Each scene shows the same named points in several views. A view is turned or mirrored, and shifted as a whole, has a little noise and may leave points out.

Scene 1
View 1
<209>: [-36  -5 -17  -5  42  22  -7   5  38  -7  37  30 -28   8  13  -5 -25 -33
  -4  11 -20 -11 -11]
<154>: [-21 -10 -18  -4  27  26   3  -6  36 -17  24   1 -28  15  20 -13 -11 -29
   1   8   0 -11 -10]
<155>: [-13  -2  -8  -9  38  23 -12  11  19  -5  15  40 -17   4  19 -13 -33 -21
  17  11 -14 -17 -11]
<146>: [ 62 -11  16 -17  -1  28 -11  23 -23 -20 -22  13  21  21  25 -27  18   7
  41 -14  35 -41  11]
<42>: [-29  -2 -23   2  30  25   4 -13  41 -16   9  11 -40   4  22 -18 -29 -24
  17  17  -8  -4 -25]
<192>: [-13   7  -8  -6  38  21 -14   7  14  -6  -3  55 -25  -9  21 -19 -49 -11
  37  16 -21 -15 -25]
<212>: [ -1   2  -8  -4  24  24  -6   1  16 -15  -8  28 -21   1  23 -22 -26  -9
  35   9  -2 -16 -19]
<45>: [ 14 -19   1 -13  18  25  -7  20  11 -15  31   6   6  30  14  -7  18 -23
  -7 -12  16 -30  18]
<106>: [ 19  -8   6  -7   8  21 -12  15   6 -25   0  22  -1  15  12 -12  17  -5
  23 -15  11 -29   5]
<191>: [  8  -9  -4 -11  23  26  -6  10  11 -12   9  17  -8  14  21 -17 -11 -17
  17   2   8 -22  -3]
<86>: [ 12 -14   2 -10  17  22  -9  18  11 -18  18  17   1  21  13  -9  13 -16
   7 -11  10 -28  10]
<58>: [  1 -13  -6  -8  19  25  -3   7  21 -17  21   3 -11  21  17 -12   6 -22
   3  -3  11 -21   3]
<259>: [-27 -12 -15  -7  36  25  -3   5  36 -10  41  12 -21  17  14  -4 -13 -36
 -13   6  -7 -14  -3]
<125>: [  7   5   9 -10  31  17 -28  27  -5  -7  -5  73  -3  -6  12 -12 -27  -2
  40   0 -18 -28  -8]
<185>: [-18   6 -19  -1  32  25  -1 -11  27 -12  -8  25 -37  -5  28 -27 -48 -16
  37  23  -9  -6 -32]
<36>: [-16 -12 -12  -9  35  26  -4   8  28  -8  34  12 -16  18  17  -8 -13 -33
  -7   6  -2 -16  -1]
View 2
<106>: [ 20  18  -5  17   3  -4  18   2   4  12  11  19  17   3  -3  20 -16   4
 -21  29 -19 -14 -26]
<209>: [ 31  -9  -2  30   4  23   0  -4   2  -1 -16 -25 -20  18 -27   3  -4  -7
  32   7  -7   6  24]
<125>: [ 13  19 -17   8   2 -22  21  -9  10 -23   9  -3 -29  34 -11  27   2  21
  -3  -8 -14 -27 -26]
<45>: [ 36  18   4  33  -6   9  10  15  -1  37   8  19  30  -4 -17  18 -11 -12
   8  20 -15  -6 -21]
<191>: [ 25  14  -5  14   2   6  13  -4   2  11   0   3   8  12  -6  31 -15  -2
   2  17  -5 -11   0]
<212>: [ 15   7 -11   1  11   2  15 -17   5 -13  -6  -8 -12  20   2  32 -20   8
  -7  20   0 -13  11]
<36>: [ 34   1   2  29   0  22   3   2   0  18 -11 -10   3   7 -20  15 -10 -12
  26  13  -6   2  15]
<146>: [ 16  44  -9   0  -2 -23  31   1   3  24  24  45  38   2  13  58 -24   9
 -37  28 -10 -33 -45]
<192>: [ 13   5 -15   1   9  -3  14 -21   7 -29  -9 -23 -38  36  -6  30  -8  13
   7  -1   1 -16  13]
<259>: [ 37  -3   4  35   0  25   0   4   0  18 -12 -13  -1   8 -27   7  -6 -13
  32  10  -8   5  15]
<154>: [ 29  -6   0  23   8  28   3  -6   0  12 -16 -12   3   5 -12  14 -20 -12
  14  29  -3   8  28]
<155>: [ 24   5  -8  15   4   6  10  -9   4  -7  -7 -16 -20  24 -15  23  -6   4
  17   0  -2  -9   9]
<185>: [ 12  -2 -13  -5  16  14  12 -28   5 -21 -18 -25 -26  27   4  34 -22   5
   3  20   9  -7  39]
<86>: [ 28  16  -1  25  -2   3  13   8   2  21   7  15  20   2 -13  18 -11  -4
  -2  23 -16 -10 -20]
<42>: [ 20  -9  -6  11  14  27   5 -18   3  -8 -22 -25 -16  15  -5  16 -23  -4
  10  29   2   5  41]
<58>: [ 30   8   0  25   1  16   9   3   1  23  -1   6  18   0 -11  19 -17 -10
   5  28  -9  -2   1]
View 3
<154>: [-17   9 -17 -24   0  16  -1  21  16  23  28  26  30 -11   3 -49   1 -14
 -13  10  21 -19 -22]
<45>: [-20  14   6 -21  12  34  10   3   7  -3  39  -1  29  37   4 -22   7  12
 -22   3  15 -12 -44]
<191>: [-32  14   3 -15   6  18   1  13  -8  14  23   6  18   9   0 -32   4 -12
 -16  -7  11   3 -26]
<209>: [-13  -6 -15 -24   8   3 -32  19  21  25  25  27  31 -20  -4 -33 -20  -7
 -20  10  26 -16 -12]
<42>: [-22   6 -19 -23  -8   4  -7  30   8  33  18  33  22 -31   0 -56  -3 -32
 -11   5  22 -11  -6]
<146>: [-51  35  32  -9   2  36  40   6 -44  -9  24 -26   3  56   0 -18  29 -16
 -19 -29  -4  26 -39]
<155>: [-30   0  -2 -16   8   2 -27  17  -5  22  18  15  18 -14  -7 -26 -15 -14
 -19  -7  17   6 -11]
<36>: [-18   6 -10 -20  12  18 -14  12  16  19  31  20  32  -3   1 -35  -6   2
 -16   7  19 -17 -29]
<185>: [-35  10 -12 -15  -6  -3 -13  31 -13  37   9  28  12 -39  -4 -52  -4 -42
  -9 -10  14   9   1]
<212>: [-36  11   1 -17  -5   5  -3  24 -18  21  14  13  10  -9  -6 -37   0 -33
 -16 -13  13  11  -6]
<106>: [-30  14  15 -21  -4  23  19  15 -15  -4  28  -8  13  37  -5 -21   9 -16
 -26  -8  14   4 -22]
<259>: [-11   1 -16 -24  10  15 -19  14  24  21  32  25  35  -8   2 -37 -11   3
 -17  13  24 -22 -26]
<125>: [-41  -3  21 -13   3  -4 -29  17 -31   8  10  -6   3   7 -20  -1 -19 -20
 -32 -23  13  29   3]
View 4
<212>: [  0   6   4 -29 -21 -14  -5   4 -10  -6   8   0  -9 -23  11  16  -3 -19
  11 -40  -4 -24   6]
<106>: [-12  -4  16 -13 -28 -11  24  -5 -41  -5  -7  23  -4 -11  -1   8 -23  -1
  -9 -29  -4 -14 -21]
<185>: [ 12  11  -2 -37 -14 -16 -17   7  16  -4  17 -17 -12 -25  13  14   9 -27
  20 -50  -4 -26  22]
<209>: [ 12 -12   0   0  -5  -4 -12 -25  12   5  16 -29  -4  12   6   6  -7   4
  31 -40  -2  -1  20]
<192>: [ -1   5   0 -24 -17 -13 -31   4 -14  -7  13 -16 -10 -24  20  32   0 -24
  37 -37  -2 -24  20]
<36>: [  6 -12   1   4 -13  -3   3 -19   6   3   3 -18   1  11   9 -10 -14  10
   7 -37  -3  -2   7]
<86>: [ -8 -10  12   0 -25  -7  20 -12 -31  -1  -8  10   0   1   3  -3 -25  10
  -9 -28  -3  -7 -16]
<155>: [  0  -3   2  -8 -16  -9 -18  -7 -11  -2   7 -17  -4  -6  17  14  -8  -6
  25 -34  -1 -14  14]
<58>: [  0  -9   8  -5 -20  -8  21 -13  -8   1  -3   2  -1   4   3 -12 -18   8
 -11 -37  -5  -7  -8]
<146>: [-27  10  13 -17 -48 -15  29  27 -66 -14 -31  40  -1 -36  21  -4 -29  -7
 -43 -19  -6 -30 -37]
<45>: [ -8 -14  10  12 -25  -4  26 -16 -27   1 -14   7   5  10   6 -16 -30  20
 -18 -25  -4   0 -19]
<191>: [ -5  -1   5 -10 -24 -10   7  -1 -17  -4  -4   0  -3  -8  13  -2 -15  -2
  -4 -33  -4 -14  -5]
View 5
<86>: [  3  -2  10   2   9  -1  -3  -5  14  -8   0  13   0  -5 -19  -6  30  18
  -8   2  13  -5  -9]
<259>: [ -9  -9  22 -13  21  16 -29   9  -1  24  43  17  -6  -6  12  -3  36   7
   1   1  -4 -20   8]
<185>: [ 39  20 -14 -22  -1  41 -43 -28 -12  42  36  14 -11   4 -11   7 -12   8
   6 -15 -15 -17  -4]
<155>: [  5  11  -1 -11   5  29 -28  -6   5  22  28  11  -4   5  -4   2   1   9
 -14 -12 -19 -19   9]
<45>: [-11 -10  22   6  10  -6  -1   0  11  -9   2  18   1  -7 -16  -8  44  15
  -9   3  20  -1  -9]
<192>: [ 21  23 -18 -15   0  41 -35 -16   4  29  27   7  -7  10  -9   7 -22  10
 -14 -18 -32 -24   9]
<125>: [ 11  23 -23  -3  -3  26 -13 -11  28  -1  -2   0   0  11 -23   1 -25  17
 -34 -15 -30 -21   9]
<106>: [ 20   4  -3  -1   5  -1  -2 -16  18 -11  -9   8   0  -4 -29  -6  18  23
  -5   3  13  -5 -16]
<146>: [ 23  14  -7  15 -20  -8  13 -35  11 -23 -42  18   5   2 -59  -6   9  21
 -16 -12  33  18 -32]
<36>: [ -7  -5  21  -9  15  15 -24   3  -1  20  35  19  -5  -4   4  -1  33   7
  -2  -2   0 -15   4]
<154>: [ 13  -4  16 -16  18  18 -32  -5  -9  29  41  19  -9  -9   3   0  32   9
  14   1   5 -16  -4]
<58>: [  7  -5  15  -4  11   4 -14  -7   1   7  17  18  -4  -8 -12  -4  34  14
   3   2  14  -6 -10]
<212>: [ 30  16 -11 -13   1  27 -28 -23   0  22  19  12  -7   2 -18   2  -6  13
  -1  -9  -7 -14  -6]
<209>: [ -2  -2  12 -18  22  27 -35   7   3  29  48  10  -8  -2  15   1  22   8
  -2   0 -19 -28  15]
<191>: [ 10   6   5  -3   2  13 -16 -14   1  10  12  17  -2   0 -18  -1  18  11
  -7  -8   6  -5  -8]
<42>: [ 29   5   4 -24  15  30 -43 -14 -12  41  49  15 -12  -5   3   3  13   8
  16  -2  -7 -22  -1]

In a view up to two points have been moved. Name them for each view, in the order of its rows, or write -.
view 1 | -
view 2 | <259>
view 3 | -
view 4 | <146>
view 5 | <185>

Scene 2
View 1
<5>: [  7 -24  41  10   7 -23  11 -22 -42 -33  21 -23  20 -21  24  20  12 -14
 -47 -28 -60  41   1]
<232>: [ 15 -25 -14  -3  10  14   4  -8   3  21  19  -8  -8   7  21   3  31 -23
 -11 -33  14  -9   5]
<153>: [ 25 -18  28  -8 -36  -1  21  14 -44  47 -48 -49  20   6  24   3  27  -5
   8  38  -5 -18 -14]
<111>: [ 16 -16  48   7 -30 -27  23  -6 -56  -5 -20 -35  31 -14  21  20  21 -10
 -32  10 -49  22  -7]
<236>: [ 26 -22  24   3 -35 -11  35  -4 -45  42 -21  -6  19  11  16  11  40 -22
 -18  18 -25  -2 -12]
<203>: [ 23 -18   4  -4 -25   7  15   4 -20  41 -22 -23   7  11  21   4  36 -17
  -1   5  14 -20  -3]
<60>: [  3 -63  28 -20  81  12  -8 -17 -32  -8  52 -52  -6 -12  45 -24 -11   8
   1  -4 -64  27 -11]
<134>: [  9 -30   2   0  23   3   2 -17  -8  -6  35 -12  -2  -6  25   7  21 -18
 -26 -40 -16  12   5]
<226>: [ 17 -20 -22  -4   2  18   5  -7   8  30  13  -3  -9  11  20   4  38 -25
  -7 -32  30 -18   6]
<17>: [ 19 -17  -2  -2 -16   7  11  -2 -11  28  -8 -18   4   9  19   8  34 -21
  -7 -11  14 -15   0]
<244>: [ 20 -20   0   0 -13   3  17  -7 -16  29   1  -4   3   9  18   9  36 -25
 -15 -14   1  -7   0]
<241>: [ 16  -7  40  16 -41 -31  24 -13 -45 -15 -11 -14  30 -15  15  33  30 -23
 -50 -16 -39  27   2]
<164>: [ 20  -8  19   1 -42  -7  16   8 -30  24 -34 -35  18  -1  18  16  31 -14
 -11   5   7 -11  -2]
<140>: [ 19 -28 -15  -2   7  14  13 -12   0  32  23  11  -8  14  19   2  39 -29
 -14 -29   7  -9   2]
<62>: [ 20 -35   8  -4   5   5  18  -9 -24  35  10  -7   2   8  23  -2  30 -18
  -9   0 -20  -4  -6]
<79>: [ 18  -6  -5  -7 -30  14   1  13  -3  31 -32 -43   4   4  20   8  31 -13
   7  -8  45 -32   4]
<249>: [ 23 -12  28   8 -43 -16  29  -4 -42  24 -26 -12  23   2  13  20  37 -22
 -27   8 -20   1  -6]
View 2
<111>: [  5  29 -46 -39 -10 -10 -41  13  21 -35  17 -15  -7 -11   6   7 -19 -17
 -28 -11  33  15  29]
<60>: [  6  10  -5  45 -21 -25 -21  42  77 -60   0 -55  63   8  41  -1 -21 -96
 -15 -45  11  -3  36]
<241>: [-13  26 -30 -50 -10  -3 -44  -2   9 -37  14   3 -13  -9 -10   0 -32 -23
 -12  -6  45  -5  25]
<134>: [-13  -1  22   8 -14  -9 -18  11  28 -36 -12 -11  29   5  -2 -17 -15 -68
  15 -18  25 -27  16]
<140>: [  6 -23  50  10   2 -15   7   8  -3 -29 -20  -9  29  16 -14 -31   6 -46
  38  -3  14 -19  17]
<153>: [ 42  11 -27 -11   5 -25 -16  29   7   0   0 -28  -8 -14   4   5  36  18
 -24   2  -8  34  20]
<226>: [  2 -17  40  11  -2 -13  -5  11   3 -11 -26  -3  15   4 -19 -22  18 -38
  28  -2   7 -23   4]
<249>: [ 14  11 -19 -39   2 -13 -22   8  -8 -23   8  -9 -10  -4 -11  -6  -1   1
  -6   3  25  13  24]
<236>: [ 28   6 -14 -34   7 -18  -9  15 -12 -29  12 -20   0   4  -4  -9   2   5
  -4   3  21  26  34]
<164>: [ 17  10 -12 -19  -1 -14 -24  14   2  -1  -7  -7 -14 -13 -12  -1  23   2
 -10   3   6   9  10]
<62>: [ 20  -6  12   0   0 -19  -3  20   7 -34  -1 -25  25  10   3 -15   2 -30
  11  -8  14   6  29]
<244>: [ 11  -6  17  -8   1 -14  -7  11  -2 -21  -9 -10  10   3 -13 -18   9 -23
  16   0  14  -4  18]
<232>: [  3 -14  38  14  -4 -14  -5  12  10 -17 -22  -9  21   6 -11 -22  13 -45
  27  -5  10 -20   9]
<79>: [ 18  -4  16  10  -1 -16 -14  20   5  22 -31  -1 -11 -16 -18  -7  50  -4
   5   3 -13  -4  -9]
View 3
<60>: [ 11 -30 -25  12 -10 -20  32 -58  46  51  25  11  31  60 -48  40 -23  -1
  34 -14  15  38 -11]
<17>: [  0  44   6 -14  -8 -19 -13   5 -13  10   9 -16  35  11  15 -12  -3   7
 -20 -36 -23  10   7]
<236>: [-14  35  21 -14 -13 -21  -7  38   6   8  30 -43  -5  -2  11   4   4   1
   6 -11 -14 -12   8]
<5>: [ 18   3 -13 -12   3   1   2  10  22  50  38  -5 -18  37 -37  -8 -27 -27
  -6  13  41  33  10]
<226>: [  8  50 -11 -25  -7 -24 -12 -17 -16  18 -11 -11  45   9   9 -22 -10   2
 -36 -48 -38  16 -12]
<203>: [ -6  43  16  -8 -10 -22 -14  14 -12  -1  14 -26  36  10  24  -3   4  15
  -8 -35 -27   1  16]
<164>: [ -4  38  24  -5  -2 -14 -22  31 -16   1  30 -24  21  15  25  -8   2  11
  -8 -21  -4   8  34]
<232>: [ 10  40 -12 -20  -9 -21  -6 -20  -7  23  -6  -6  39  16   0 -18 -13  -2
 -30 -41 -30  20 -12]
<111>: [  0  12  17  -1   0  -3  -7  41  11  22  54 -25 -14  26  -5   4  -7  -7
  11  10  32  12  33]
<244>: [  0  40   2 -20  -8 -21  -8   8  -4  16   8 -21  20   8   5 -13  -6  -1
 -18 -29 -23   6  -2]
<140>: [  5  45 -14 -28 -12 -24  -5 -13  -2  25  -9 -15  28   4  -3 -19 -12  -7
 -29 -39 -38  10 -24]
<62>: [ -3  27  -2 -14 -15 -26   1  -3  12  20  12 -22  20  12  -4   6  -6   0
   2 -27 -23   1 -12]
<241>: [  9  25  10 -17   4   2 -15  47   4  32  44 -23 -26  16  -9 -19 -16 -23
 -14  13  32  19  25]
<79>: [  1  50  17  -4  -3 -21 -25   4 -34  -7   8 -12  59  19  37 -15   4  25
 -24 -49 -26  15  31]
<134>: [ 16  24 -21 -21  -3 -11  -1 -16   9  43   8  -2  14  24 -23 -16 -24 -17
 -23 -18   0  29 -12]
<153>: [-17  30  34   8 -10 -23 -13  30  -7 -12  38 -37  30  17  32  21  16  27
  22 -24 -13  -9  36]
View 4
<62>: [ -5  -1   9   7  -5  26   4  -8  14  -2   0  24  23  22   4   9  -1 -13
  -2 -23 -16  16 -41]
<17>: [  4   2  -1 -13   0  21 -18 -17   7  21  13  40   8  14  15   7  11 -19
 -23 -21 -18  22 -38]
<79>: [  9   1 -15 -29   1  23 -40 -28   6  42  21  51 -21   4  30  15  18  -8
 -27 -30 -17  39 -43]
<226>: [  7   3  14  -6 -10  33  -7 -16  12  18  26  53  -3   9   5   6  20 -52
 -28 -21 -37  22 -43]
<232>: [  1  -4  17  -2 -16  33  -2 -14  12   8  14  49   1  11   1   2  19 -47
 -24 -16 -30  21 -34]
<153>: [  0   2 -28 -18  17  12 -33 -21   6  28  -5  16  13  17  34  21 -11  49
   0 -37   9  33 -46]
<241>: [-14 -17  -7 -19   6 -13 -21 -18  -5   2 -22  18  64  29   7 -24  -3  -3
 -36  19  22 -11  11]
<5>: [-31 -37  16   1 -23   3   1 -13   6 -24 -40  16  45  26  -8 -23   4 -13
 -17  27  20  -8  28]
<249>: [  0   2 -18 -23  21  -7 -27 -17  -6  19  -2  18  52  25  21  -8  -8   9
 -30  -8   9   3 -22]
<60>: [-45 -47  38  38 -56  51  32  -5  37 -45 -48  15 -13  16 -17  14  10  -2
  41  -6  -1  28   3]
<244>: [  3   1   3  -7   1  19  -9 -13   7  11  11  35  24  19   9   2   7 -25
 -21 -17 -18  14 -36]
<164>: [  1  -3 -19 -26  11   6 -37 -23   0  29   1  30  18  16  27   4   1  13
 -23 -16   5  22 -28]
<203>: [  6   5 -10 -15   7  19 -23 -19   8  25  13  33   9  13  21  12   4   1
 -14 -31 -13  28 -46]
<134>: [-15 -20  26   7 -29  28   7 -11  14 -11  -8  38  12  15  -9  -8  18 -47
 -17   4 -15   9  -5]
<111>: [-19 -22 -13 -14   3  -6 -21 -18  -1  -1 -33   8  50  25  15 -10 -11  28
 -14   5  30   2   6]
View 5
<203>: [-15  -6  38 -25  -5   1 -18 -23  26 -41 -18  20   6 -12 -14  14 -34 -18
   1   3 -20 -20  -5]
<111>: [ 10  22 -11 -10  16  16 -13  17  28  24 -51  15  21  16 -27  15   5  -9
  19  19 -28 -18 -26]
<5>: [ 13  37  -7  32  13   4  -3  25  10  38 -29  20  25  15  -9  14  14  16
  48  37  12   3 -19]
<236>: [ -3   5  13 -19  21  12 -27 -10  25 -11 -48  22  18  -9 -26  -5 -25 -32
 -15   5 -13 -19  -9]
<226>: [-22  -1  57   3 -19 -11 -17 -37  15 -51  10  31  10 -19   3   4 -43  -2
  26  14  22   0   3]
<153>: [ -8  -5  24 -47  10   6 -17  -3  32 -28 -37  10  -2  -7 -27  28 -22 -27
 -18  -2 -53 -40 -14]
<232>: [-17   4  51   9 -12 -12 -15 -23  12 -40   8  27  10 -19   3  10 -34   4
  26  17  23   1   1]
<62>: [-10  10  35   3  17  -9 -18  -4   9 -18 -17  19   9 -22  -9   9 -26 -10
  -4  15  11  -9   1]
<244>: [-12   3  34  -3   0  -1 -20 -23  19 -28 -15  26  16 -12  -9   1 -34 -11
  13  13   9  -6  -4]
<140>: [-17   6  50  14  -2 -10 -21 -28   9 -37   2  31  15 -25   0  -3 -42  -6
  14  19  35   4   5]
<249>: [ -1   8   5 -18  10  18 -26 -14  33  -7 -47  25  23   6 -27  -2 -21 -25
   7   9 -17 -16 -18]
<60>: [  1  36  42  37  32 -40  14  64 -28  18  13  -6 -18 -28  10  60  15  36
   9  36  14 -10   5]
<17>: [-15   0  40 -11 -10  -2 -18 -25  24 -38  -9  26  10 -11  -8   9 -34  -9
  16   9  -5 -11  -7]
<241>: [ 10  23 -15   4   5  23 -20  -2  33  23 -49  28  36  25 -24  -6  -1  -8
  39  23  -6  -3 -26]

In a view up to two points have been moved. Name them for each view, in the order of its rows, or write -.
view 1 | -
view 2 | <140>, <226>
view 3 | <60>, <134>
view 4 | <249>
view 5 | -

Scene 3
View 1
<214>: [  8   2  15  19  -5 -17  -1  19   4  13  -6 -21  27 -14 -17  30 -18  17
 -19  -9 -11  -7  -9]
<93>: [  7 -17  -3   6  -7 -16   9  14  -9   7   4 -21  13   5 -17  16 -14  22
  -4 -19  -7   4 -14]
<30>: [  9  -5   5   7  -2 -15   4  14  -4   8   0 -15  19  -4 -11  26 -12  16
 -10 -15 -15   3 -10]
<180>: [  2 -12   4  17  -4 -21   5  18  -2  13  -9 -27  24  -1 -21  13 -22  20
 -14 -11  -8  -3 -13]
<84>: [  4  -4  12  17  -4 -24 -21  11 -19  17  15 -19  31 -17 -20  34 -17  17
 -20   1   6 -23 -19]
<141>: [  7  -8  13  25 -21 -14   0  23   3  17   5 -32  20 -11 -27  24 -20  30
 -17 -12   6 -12 -14]
<85>: [  6 -13   8  24 -19 -17  -8  21  -8  18  15 -33  22 -11 -29  22 -21  31
 -17  -8  15 -19 -21]
<25>: [ -1  -1  13  22   5 -24   5  21   8  15 -28 -25  35  -7 -19  15 -25  12
 -23  -6 -21  -5  -9]
<73>: [  3  -4   4   4  10 -25 -14   5 -24  10   6  -9  29  -6 -10  31 -13   7
 -13  -4 -11 -10 -15]
<171>: [  8  -1  10  12  -3 -18  -4  13  -6  12   3 -17  25 -12 -14  31 -14  16
 -15  -9  -9  -7 -11]
<213>: [ 14   0  12  18 -18  -3  28  28  29   6 -17 -26  10  -5 -15  21 -14  26
 -10 -29 -21  18  -1]
<76>: [ 16 -17  -3  12 -26   2  49  30  32   0 -16 -31  -8  14 -18   3 -13  36
   3 -43 -21  34  -1]
View 2
<84>: [  3  23   7 -15  20   5  36  18 -42  -2 -16  11  13  28 -39   1  15   1
 -11 -36  23   3   1]
<180>: [ -5  15  11   7  20  -5  34  33 -20 -21 -12  25   3  20 -20  -5  21 -15
  -2 -30  16 -15  13]
<214>: [ -1  13  15  -9  14   0  31  35 -22 -14 -10  13  -1  13 -26  -9  19  -2
   2 -32  15 -18   3]
<73>: [ -7  21  -9  -3  13   7  39   6 -26  -3 -20  16   9  18 -32   1  15   2
   3 -24  19   1   2]
View 3
<30>: [  3  -5 -14   1  13  29  23   2  -5  -8 -12   1 -21 -28  23   6   9  18
 -15   3 -14  14   1]
<171>: [  0   0 -15   9  12  27  20  -1  -1  -4 -12   4  -5 -22  13  -2  -2  20
 -13   4 -10  16   3]
<213>: [ -6   2   6  19  -5  41  31   1 -21  -7 -10 -13 -16 -42  17  24  33   5
 -13  -8 -20   8 -18]
<85>: [ -2  -3   4   1   4  12  35  -4   3  19 -11  -4   9  -7  12  -6  -4  31
  -1  -7  -7  11   4]
<84>: [ -1   0 -17   9  15  18  18  -3   9   8 -13   8  15  -7   4 -16 -21  27
  -7   6  -4  18   9]
<73>: [  5  -7 -29  -2  22  25  11  -1   6  -8 -14  12 -11 -19  17  -9 -12  24
 -15  11  -8  17  13]
<76>: [ -3  -5  19   3  -8  37  47   3 -28  -5 -10 -27 -43 -46  36  36  53   7
 -11 -18 -26   2 -20]
<180>: [  0 -11  -4  -5   0  29  19  -4  -5   3  -8   0  -6 -28  19   5   9  23
  -7  -3 -14   1   8]
<93>: [  3 -10  -8  -8  11  23  31   0  -5  -1 -12  -4 -25 -24  29   7  11  24
 -10  -3 -14   9   4]
<141>: [ -4  -1   5   8  -1  20  33  -3  -3  13 -10  -6   8 -16  10   1   4  25
  -2  -8 -10  10   0]
<25>: [ -5 -11  -9   5  -8  44   1  -6  -8  -4  -4   7   9 -40  10   7  10  16
  -7   3 -14  -2   7]
View 4
<84>: [  7   3  12  -1  -2 -14   2  -4  -4  -5   3 -23 -10  -7 -36  -9   5 -28
 -20  -2  11  -6  -9]
<141>: [ 15 -12  -3  -2   7 -17 -21  15  -5 -11   5 -10  -1  -8 -40   0   7 -30
 -22  21   5   6  -8]
<73>: [ -1   6  12 -10  -4   3   1   1  -6 -10  -4 -14  -1 -10 -22 -13   3 -27
   3   1  12  -8  -4]
<213>: [ 13 -25 -10 -16  -1   0 -51  35  -6 -20 -11  12  20 -16 -24   3  10 -26
  10  33  -9   4  -1]
<76>: [ 14 -29 -24 -18  15   8 -53  48 -10 -37  -4  26  29 -15 -12   1   6 -29
  20  66   3  18   3]
<171>: [  6  -3   6  -9  -4  -4 -13   8  -5 -11  -5 -10   1 -11 -27  -7   6 -26
  -2   7   5  -5  -4]
<30>: [  3  -4   2 -13   0   5 -14  14  -7 -19  -4  -2   8 -12 -18  -8   3 -28
  10  20   9  -1  -2]
<85>: [ 14  -6   0   1  10 -21  -5   5  -5 -11  11 -16  -6  -6 -40  -5   3 -29
 -26  19  14   6  -9]
<214>: [ 10  -8   4  -9  -6  -4 -23  16  -5  -7  -8  -8   3 -12 -33  -1   8 -30
  -5   7  -3  -4  -5]
<25>: [ 10   5   5 -16 -10  12 -25  34  -8  -1 -15  -7   9 -12 -39   6   9 -48
  -5   6  -6   1  -8]
<93>: [  4  -2  -2 -11   9   3 -10  18  -7 -23   2  -1   8 -10 -20  -9   1 -31
   5  31  17   6  -2]

In a view up to two points have been moved. Name them for each view, in the order of its rows, or write -.
view 1 | <30>
view 2 | -
view 3 | <84>
view 4 | <73>, <85>
